Points, in no order, along strands that fork, close into loops and pass close to each other.
In the rows, zero is written as 128.
Points whose rows are less than 71.6 apart are linked; no others are. Some points are linked to none.
<112>: [152 144 127 119 122  62 135 134 146 161 157 114 171 160  99]
<240>: [201 135 122 153 116  83 104 145 162 127 172 171  81 167 115]
<183>: [122 149 154 102  76 200 122 132  98 118  91  84 131 117 151]
<382>: [133 133 131 184  90 138  96 151 197 126 155 168  66 141 149]
<453>: [129 140 117 122 127  71 131 136 118 155 141 114 195 170 114]
<563>: [ 92 124 105 135 163 134 153  92 124 141 115 167 141  97 114]
<430>: [141  95 123  70 158  69  98 129 141 116 150 104 175 142 123]
<440>: [105 117  91 160 156  91 113 113 165 145 141 167 126 110 128]
<177>: [121 146 107  90  90 143  87  98  83 122 107  75 132 118 143]
<251>: [ 99 100  89 133 185  78 125 110 144 135 141 163 133 114 132]
<577>: [169 129 107 161 138  65 106 135 178 129 163 160  95 150 119]
<625>: [148  97 141  97 122 148  99 109 118  95 113  89 122  95 142]
<317>: [121 127 103 113 123  86 104 125  99 134 122 106 201 168 137]
<417>: [164 156 136 148  79 102 112 154 165 165 165 131 116 157 103]
<670>: [109 109 142 169 140 147 137 143 169 149 133 153  88  91 144]
<612>: [ 77 125 103 157 125 150 121  74 167 124 107 154 162 101 134]
<253>: [109 145 121 122 153 155 166  85 114 127 107 156 158 100  91]
<70>: [114 141 177 107  89 199 165 175 115 145  89 105 137 108 139]
<365>: [199 132 130 153  99 115  94 165 159 131 165 177  76 161 120]
<682>: [140 111 176 138 185 158 192 172  86 102 115 139  84 116 117]
<622>: [142 112 173 149 175 172 178 156 103 107 104 138  93 102 126]
<33>: [131 125 173 110  92 202 127 136 126  96  97  88 123 105 147]
<202>: [ 71 130 113 176 116 159 127  85 178 128 117 158 137 107 139]
<477>: [170 132 133 173  89 132  92 164 179 132 161 169  70 151 135]
<502>: [136  78 121  82 179  74 109 125 140 101 148 116 152 126 136]
<60>: [103 154 152 114  79 208 144 151  95 133  81 103 133 122 159]
<531>: [126  95 142 161 125 116 108 146 183 145 143 138 107 107 134]
<527>: [ 76 144 110 186 107 151 116 109 186 139 134 167  99 119 143]
<447>: [147  98 132 144 136  79  94 131 182 124 146 111 156 128 130]
<367>: [114 141  84  97 105 118  78 106  66 125 107  86 147 136 161]
<369>: [181 191 109 137  89  70 158  98 134 164 154 135 133 178 119]
<346>: [151 110 180 117 147 179 158 159 107 113 108 110 106  99 130]
<637>: [173 175 117 124 111  53 152 108 148 163 159 118 154 176 107]
<187>: [124 154 130 144 154 174 163  96  86  97  96 152 151 117  87]
<146>: [142 160 132  78 119 144 135 108  57 110 120  63  86 116 105]
<8>: [151 144 145  95 110 158 122 106  90  99 112  59  88 104 120]
<180>: [ 87 105  87  69 143  91 132 138  64 124 145 123 161 184 138]
<166>: [123 136 123  52 122 136 131 113  45 119 127  90 107 134 117]
<522>: [129  93 155 103 128 128 117 152 132 146 138 113 140 107 121]
<181>: [135 112 116  66 155  60 123 131 140 119 164 104 188 172 114]
<652>: [153  97 131 117 139  73  93 128 170 128 143  99 178 131 126]
<393>: [ 91 151 139 183 129 183 175 136 158 137 105 169  90 102 135]
<95>: [107 128 107  66 122 133 120 117  44 132 124 108 132 141 140]
<258>: [ 97 111 107  72 133 110 123 137  62 143 136 117 164 160 133]
<424>: [100 137 122 190 103 153 113 137 190 137 141 172  70 123 154]
<373>: [121  76 109 109 189  72 108 122 151 113 140 136 143 119 144]
<55>: [184 191 115 157  62 101 154 107 141 164 147 141 130 185 126]
<366>: [102 119  91 101 150  65 147 135  86 129 153 120 186 198 131]
<654>: [109 114 154 168 147 168 160 147 155 139 117 147  88  87 144]
<37>: [116 159 147 186 147 198 179 143 105  90  79 152 135 120 107]
<561>: [ 92 145  91 139 139 112 127 100 153 157 134 178 135 100 110]
<464>: [113 129  87 114 127  94  90 120  62 123 112 108 172 166 162]
<178>: [127 169 133 164 150 191 157 134  80  84  92 144 148 128  76]
<198>: [ 91 156 151 185 134 201 184 127 142 118  91 160 116 111 120]
<457>: [139 111 182 120 122 193 139 148 126 113 103 104 113  97 139]
<185>: [133  95 121 162 141  89 102 134 185 137 145 142 122 115 135]
<614>: [138  80 130 105 162 125 110 106 117  97 116 119 123  97 144]
<504>: [131 107 169 115 144 136 155 184 138 173 152 139  80  99 115]
<110>: [151 135 134  88  95 158  96  96  97 105 112  61 108 101 131]

A tip is a point with one link. Name the tips that can be reached along the links from each point below, in the order of the rows.
<502> | <181>
<346> | <70>, <682>
<8> | <55>, <366>, <614>
<424> | <577>, <612>

A piece is two or more points that can be reached from each other along the links. Count, over all rows, the pieces, the separate loops (a circle has one, a figure eight two, a Y none), the forks (points with three links) and the tips (points with one).
pieces | 4
loops | 2
forks | 4
tips | 8

A fork is a point with three links, a tip a point with one. Leave the first point through the second and follow the links. Name the first fork or tip that comes.
<346>, <457> | <70>
<146>, <166> | <366>
<251>, <373> | <430>
<477>, <365> | <577>
<178>, <37> | <185>

Name the points in between on the shortest way along the links from the first point to the second, in order.
<502>, <561> | <373> <251> <440>
<251>, <393> | <440> <185> <531> <670> <654>
<70>, <622> | <60> <183> <33> <457> <346>
<240>, <612> | <365> <477> <382> <424> <527> <202>
<95>, <177> | <166> <146> <8> <110>
